Points on a hilly landscape, in no order, each with its height.
A ball rolls from a point to whichever of its 2 nearest points has the largest drop for the distance, and stops where none of them is lower. Distance is the straight distance between rows; heights are no part of it.
j622: [ 24   6  -7   7  33  23  17  18  -4  42  62  40   6  -7  13 -13 -27  -3
  17  -2  14  23  27]  (h 1.82)
j359: [ 11  -4  32 -25 -22  -2   3  -3  17  20 -15  16  16   9  -8 -27 -29  -6
  -1 -25 -13 -19  -4]  (h 2.55)
j531: [ 25 -10  -5   4  29   5  13  39   2  44  53  47  -2 -11   7  -3 -30   0
  27  -3  14  31  31]  (h 2.15)
j632: [ 20 -20  52 -28 -27  10  19 -12  47  32   6  38   7 -18   3 -18 -50 -11
  12 -27 -14 -18   1]  (h 3.21)
j484: [ 35  22 -48  -3  35  31  -3  28  30 -37  29 -21   4 -38 -12  40  -5  19
   1 -14  25   0  30]  (h 2.88)
j580: [ 52  -6 -26 -13  23   7 -20  50  30 -12  34 -11   0 -29 -12  45  -2  17
  33  -1  25  15  33]  (h 3.65)
j593: [-18   8 -24   9  -2  -6 -15 -12  15 -64 -15 -29  -7   0  -7  28  32  16
  -4  21  10 -22  -3]  (h 4.78)
j267: [-12 -25   4  -1 -21 -11 -24  16 -25 -13 -48 -16 -19  21  -3  33  62  -1
  -1  19 -14   0 -26]  (h 7.34)
j849: [ 17  13  -2   2  27  23  19   3  -6  45  51  24   8  -7  14 -31 -29  -6
   2 -10   4  21   9]  (h 2.11)
j432: [-13  41  -3 -28 -18 -14 -10 -41  28 -25 -25 -41   7 -18 -29 -49  -6  44
  14 -10  43 -42   1]  (h 6.19)
j83: [  5 -23  -1  33   5   7   8  -2 -45  38  20  27  -5  12  43   7  29 -23
  15  23   3  28 -16]  (h 3.07)
j146: [  4   1  20 -10 -16  18  22 -13  18  34  19  27  16 -10   0 -45 -39  -6
 -11 -27  -7 -19 -24]  (h 2.68)
j760: [ 38  -4  11 -31 -31 -43 -22  55  25   6 -11 -23   0  22  -2  39  19  -7
  35  17   4  19  14]  (h 8.31)
j737: [ -3   4   4  17   2   2  14 -10 -18  37  27  -3   6   8  20 -30 -15 -12
 -18   1 -10  22 -21]  (h 5.60)
j391: [-24  38   3 -26  -9 -14 -13 -42  18 -31 -31 -35  15  -6 -15 -43  -2  28
  17  -5  30 -38  -2]  (h 6.06)
j207: [-29  11 -43  11  24  34   0 -12  -3 -59  -4 -14 -11 -35  -9  30  22  10
 -35   1   3  -9   1]  (h 3.54)
j301: [ 41   5  14 -37 -24 -48 -30  30  59   1   2   6 -15   1 -21  10 -22   4
  40   3  16 -18  22]  (h 4.77)
j460: [ 15  17  15 -41 -14 -22 -19   3  47 -10  -5   4  -3   2 -14 -16 -17   9
  33  -1  17 -37  13]  (h 5.32)
j72: [-26  31 -30   9   3 -14 -10 -35  17 -64 -17 -40   1   0 -10   1  16  29
  -1  18  36 -31  10]  (h 4.47)
j349: [  3  -8  -5  12  11   2  15  20 -16  25  25  14   1   2  12  -8  -6  -4
   5  -1   5  38  14]  (h 2.32)
j279: [ -3 -12  -5  40  22  25  10  -3 -47  22  26  32  -7   5  40  10  31 -17
   8  20   7  17 -13]  (h 2.22)
j801: [ -7 -12   4  -3 -30 -33 -34  18  -7 -23 -44 -25 -19  21   1  40  58  -4
  11  25  -7  -6 -19]  (h 7.64)
j763: [-21  32   3 -16  -3 -18 -13 -33  13 -38 -30 -33  14  15  -9 -28  -4  17
  10  -4  19 -29  -1]  (h 5.91)
j429: [-40  -3 -13  14  10   7  -4 -30 -24 -48 -37 -13  -1  13 -20   7  40  14
 -28  18 -15 -29 -20]  (h 3.28)
j988: [  6  11   7  -3   8  17  18  -2   7  40  36  22   9  -8   7 -43 -30  -5
 -10 -18  -6   3 -11]  (h 2.39)
j642: [ 38 -24  42 -20 -29 -10   1  23  18  61   7  24  -6   3   0 -15 -35 -16
  10 -18 -10   4   9]  (h 3.66)
j497: [-22 -30  -4  10 -16 -10 -14   5 -39  -3 -45  -6 -17  15 -13  15  63   3
 -19  17 -24  -1 -33]  (h 7.04)
j840: [  0   4  42 -27 -18   3   8 -25  24  11 -27   8  28   7 -11 -30 -29  -2
  16 -25  -5 -33  -7]  (h 3.00)
j420: [  2  26   9 -29  -3 -12 -14 -10  31 -26 -13 -10  10   9 -10 -22 -15  14
  24  -6  20 -35   7]  (h 5.55)
j463: [-17 -18 -18  30   8   9   0  -2 -47  20   0  21 -20  -4  10   8  48  -2
  -4  14   3  17 -27]  (h 3.87)
j362: [-16  22 -36  17  -1 -16  -8 -17  27 -63 -11 -34  -4   0 -11  16  23  22
  -1  18  24 -24   2]  (h 4.80)
j331: [ 27 -17   3  -4  12  -1   6  36   3  49  37  35  -1  -2   4  -9 -26   2
  20 -10   6  34  27]  (h 2.12)
j934: [-16 -22   7  26 -21 -14   7 -21 -34  29 -12  -6  -9  20  11  -3  25 -13
 -23  27 -21  19 -34]  (h 5.78)
j366: [-48  21 -17  20  24  17  15 -52 -15 -46 -12  -7   3  -5 -14 -27  -6   8
 -34 -12 -14 -27 -13]  (h 2.51)
j405: [ -5 -16   6  33  -7  -6  10 -26 -42  41  11  -3   0  10  27  -3  22 -17
 -13  24 -17  23 -24]  (h 5.23)
j535: [ 47   4 -44  -6  34  21  -2  40  35 -26  33 -16   2 -39 -11  47   1  17
  20 -11  33  13  32]  (h 3.25)
j871: [  7  20 -41  -6  37  32   2  23  16 -44  23 -15   4 -42 -10  24 -13  17
 -18 -19  17   4  29]  (h 2.50)
j385: [ 23  13  27 -41 -29 -37 -25   6  55   2 -12  10  -9  -3 -16  -6 -20   3
  43   0  18 -35  18]  (h 5.10)
j969: [ 25  -9  44 -14 -47 -21  -8  23   9  44 -28 -12  10  35  -3  -5 -20 -28
   5  -9 -23  -8   7]  (h 4.89)
j218: [ -5  23   1 -12  -3 -14 -17  -6  18 -45 -15 -24  11  16 -10 -16  -7  11
  10   0  13 -23   7]  (h 5.73)
j212: [-14  -6 -39  27  24  19   0  15 -37  -4  10  31 -20 -28  15  28  25  -1
   8   1  18  26  -1]  (h 3.46)
j63: [-21 -26  14  24 -36 -23   7 -30 -31  27 -31 -12  -4  29   1  -3  12 -19
 -29  18 -35   2 -40]  (h 6.28)
j139: [ 35 -22  30 -10 -27 -18  -1  33   2  67   7  12   0  18  -1 -11 -27 -19
   9  -9 -13  17  21]  (h 3.97)
j876: [ 29 -20  47 -23 -34  -3  11   1  32  56  13  33  -4 -12   9 -22 -44 -20
  13 -27 -16  -7   6]  (h 3.41)
j289: [ 20  -7  48 -37 -12   7   1   0  48  17   8  35   0 -12  -3 -14 -37  -4
  16 -29  -6 -21  13]  (h 3.39)
j342: [ 14  -9  21 -15  -8   3   7  13   9  29   6  15   2   5 -10 -25 -31  -3
  -8 -24 -11   2   5]  (h 2.08)
j527: [-15  -3   0  31   7   9  16 -31 -37  27  18   0  -2   7  24 -14  14 -12
 -19  18 -19  22 -29]  (h 4.86)
j364: [-33  -8  -8  11  -2   1  -7 -12 -16 -39 -33 -14  -6  10 -11  13  39   5
 -21  17 -17 -13 -18]  (h 3.75)
j774: [-23 -24   6  13 -22 -14  -3 -14 -29  -5 -48 -10  -8  26 -16   8  48  -2
 -26  21 -33  -7 -34]  (h 6.80)
j23: [-28 -25   8  19 -27 -19   6 -28 -35   8 -41  -9  -8  31 -10  -4  30 -12
 -27  20 -38  -4 -35]  (h 6.57)
j348: [ -5  -5 -24   7  22  19   5  29 -13 -15  14   6  -7 -28   7  22   1   9
   1  -6  11  35  20]  (h 3.19)
j136: [ 12  -9  22   4 -27 -11  10   2  -8  58   7   2   5  14   8 -33 -25 -18
  -7 -13 -16  10 -12]  (h 5.98)
j40: [  4 -13 -12  10  16   1  10  37 -18  13  19  19  -1 -10   6  17   0   6
  12  -4  12  41  19]  (h 2.82)
j30: [-36  24 -22  12  11  -2 -13 -51   2 -69 -25 -39   0   0 -14   0  24  26
 -10  18  17 -36   3]  (h 4.16)
j747: [ 15   1  -2 -11  26  17   3  30  14  14  32  17  -1 -21 -14  -8 -30  13
   4 -19   0  15  25]  (h 1.94)
j328: [-57  35 -28  19  27  27  20 -50 -10 -45   7   1   1 -20 -13 -24 -18   3
 -47 -18  -6 -17  -9]  (h 2.31)
j900: [-22  -2 -14   2  -4 -12 -13  -8  -2 -52 -26 -22  -8  13  -3  23  36  11
  -2  23  -2 -17 -13]  (h 4.34)
j50: [  7   1  14  27   7   8  16 -27 -32  44  27 -10  20  15  40 -22 -19 -21
 -15  15 -14  11 -29]  (h 5.40)
j388: [-41  35 -46  10  39  32  21 -28  -4 -46  16   1   2 -25 -10 -13 -20   6
 -45 -21  -4  -7   2]  (h 2.13)
j993: [  8  -5  57 -32 -26   8  14 -30  40  17 -20  24  22  -5 -12 -22 -35  -5
  20 -22  -8 -34   2]  (h 3.26)
j699: [ -3 -15 -35  17  22  18  -7  32 -24 -15   1  17 -19 -33  11  38  17   2
  13 -11  23  29   9]  (h 3.59)
j905: [ 15  -6   6  -7  12   6   4  25   7  32  27  21  -1  -8  -7 -19 -26   3
   0 -19  -2  17  16]  (h 1.65)
j992: [-27  17 -45  14  22  26  -1 -26   0 -70 -16 -21  -6 -19 -13  29  32  20
 -30  15  13 -33  -3]  (h 3.93)
j830: [  9   1  41 -11 -47 -28  -9   8   9  24 -43 -18  16  52  -3  -2 -11 -30
  19  -2 -22 -20  -5]  (h 5.50)
j71: [  3 -12  21 -10 -32 -32 -22  27  -5 -13 -40 -21 -10  29   7  41  37 -14
  15  20  -9  17  -5]  (h 7.93)
j258: [  5 -13   5  19  -5 -12  11  15 -26  31  11  10  -3   9  19  -2   6  -5
   2  12   6  40   7]  (h 3.01)
j669: [-29  37 -50  -1  41  43  17 -18  -3 -55  20  -5   7 -38  -9   1 -20   7
 -50 -20   7  -3  20]  (h 1.93)
j469: [-46   6 -14  15  23  14   9 -41 -14 -48 -23 -14  -1   2 -17  -8  15  11
 -34   2 -16 -22 -11]  (h 2.79)
j546: [ -6   0  -9  23  20  14  18  -2 -31  27  36  16   1   4  27  -7   2  -6
   1   9   4  36  -5]  (h 2.89)
j352: [-21   0 -11  33  13  18  15 -22 -39  16  11  10  -8  -7  15   3  33  -3
 -11  19  -8  21 -27]  (h 4.49)
j942: [ -7   5 -34   4  29  24   2  20  -9 -33  12  -4  -6 -35   7  25   1   8
 -14  -9  11  23  15]  (h 2.91)
j245: [-13  -2 -23  38  22  22   9   4 -47  12  22  39 -16 -11  28  17  31 -13
  11  13  16  23 -13]  (h 2.87)
j12: [  1 -11  13  11 -16 -17  11   0 -12  33   1  -5   5  19   7 -23 -13 -13
 -17  -5 -15  20 -13]  (h 5.81)
j553: [ -8  28 -46  -1  40  38  10  -3  14 -58  15 -16   8 -36  -9  20 -20  14
 -32 -16  15  -7  23]  (h 2.21)
j813: [ -8   6  32 -12 -28 -29 -18   2   6  -2 -40 -21  12  45  -4  -7  -5 -16
   5  -4 -13 -12  -5]  (h 5.99)
j971: [-15   2 -37   9  25  26   0   8 -10 -45   4 -11 -11 -35   3  30  16  15
 -22  -6   7   6   8]  (h 3.20)
j978: [  5  -8  40 -20 -25  13  24 -26  29  32  -3  32  23 -14  -5 -37 -45  -5
   5 -25  -9 -26 -12]  (h 2.96)
j225: [ 47   3  18 -41  -4 -25 -32  37  49   6  18   2 -13   1 -11  22 -14   4
  35  -1   4  -1  29]  (h 4.44)
j33: [ -2  -3  11  31  21  19  15 -42 -46  36  28  -6  15  11  39 -18  -3 -21
 -20  24 -21   5 -37]  (h 5.18)
j459: [ 58 -10 -11 -28  20 -10 -17  54  33  -3  32  -4  -3 -19 -12  37 -11  14
  37  -3  18  16  36]  (h 3.94)
j67: [ 34 -19  34 -16 -32 -21  -4  36   6  53 -16  -2  -1  27  -6   2 -19 -26
   5  -8 -20  16  16]  (h 4.37)
j745: [-36   8 -18   5   8  -6 -12 -42  -8 -58 -35 -28  -1  13 -14   1  29  16
 -12  17  -4 -37 -10]  (h 3.79)
j427: [ 47 -11  15 -36  11 -13 -22  49  38   8  29   6  -7  -6 -11  28 -19  12
  32  -5   8   8  32]  (h 4.21)
j888: [ 13  -5  22 -16 -32 -38 -22  39  12   0 -29 -21  -1  26   1  31  23 -13
  21  19  -7  17   5]  (h 8.12)
j670: [-18   3  20  -3 -10 -16  -4 -19  -3 -18 -38 -18  10  36  -4 -15  -4  -6
 -12  -2 -18 -14  -9]  (h 6.26)
j536: [ 10 -23   4  28  -9 -11  12  12 -39  44  13  22   0  17  35   5  19 -20
  16  20   6  37  -1]  (h 3.86)

Where does a ball stop that starts at each point below?
j460 -> j669
j580 -> j669
j469 -> j669
j978 -> j622
j813 -> j632
j33 -> j279
j362 -> j429
j934 -> j279

Call two points neighbours if one is among the 2 nearest of the other. Go from one point of each pair to the other, from neighbour to neighbour, staying as low as possible. Name the highest point that can't be avoided.
j669 / j622 -> j136
j279 / j429 -> j593
j905 / j622 -> j531
j942 / j279 -> j699
j942 / j349 -> j348
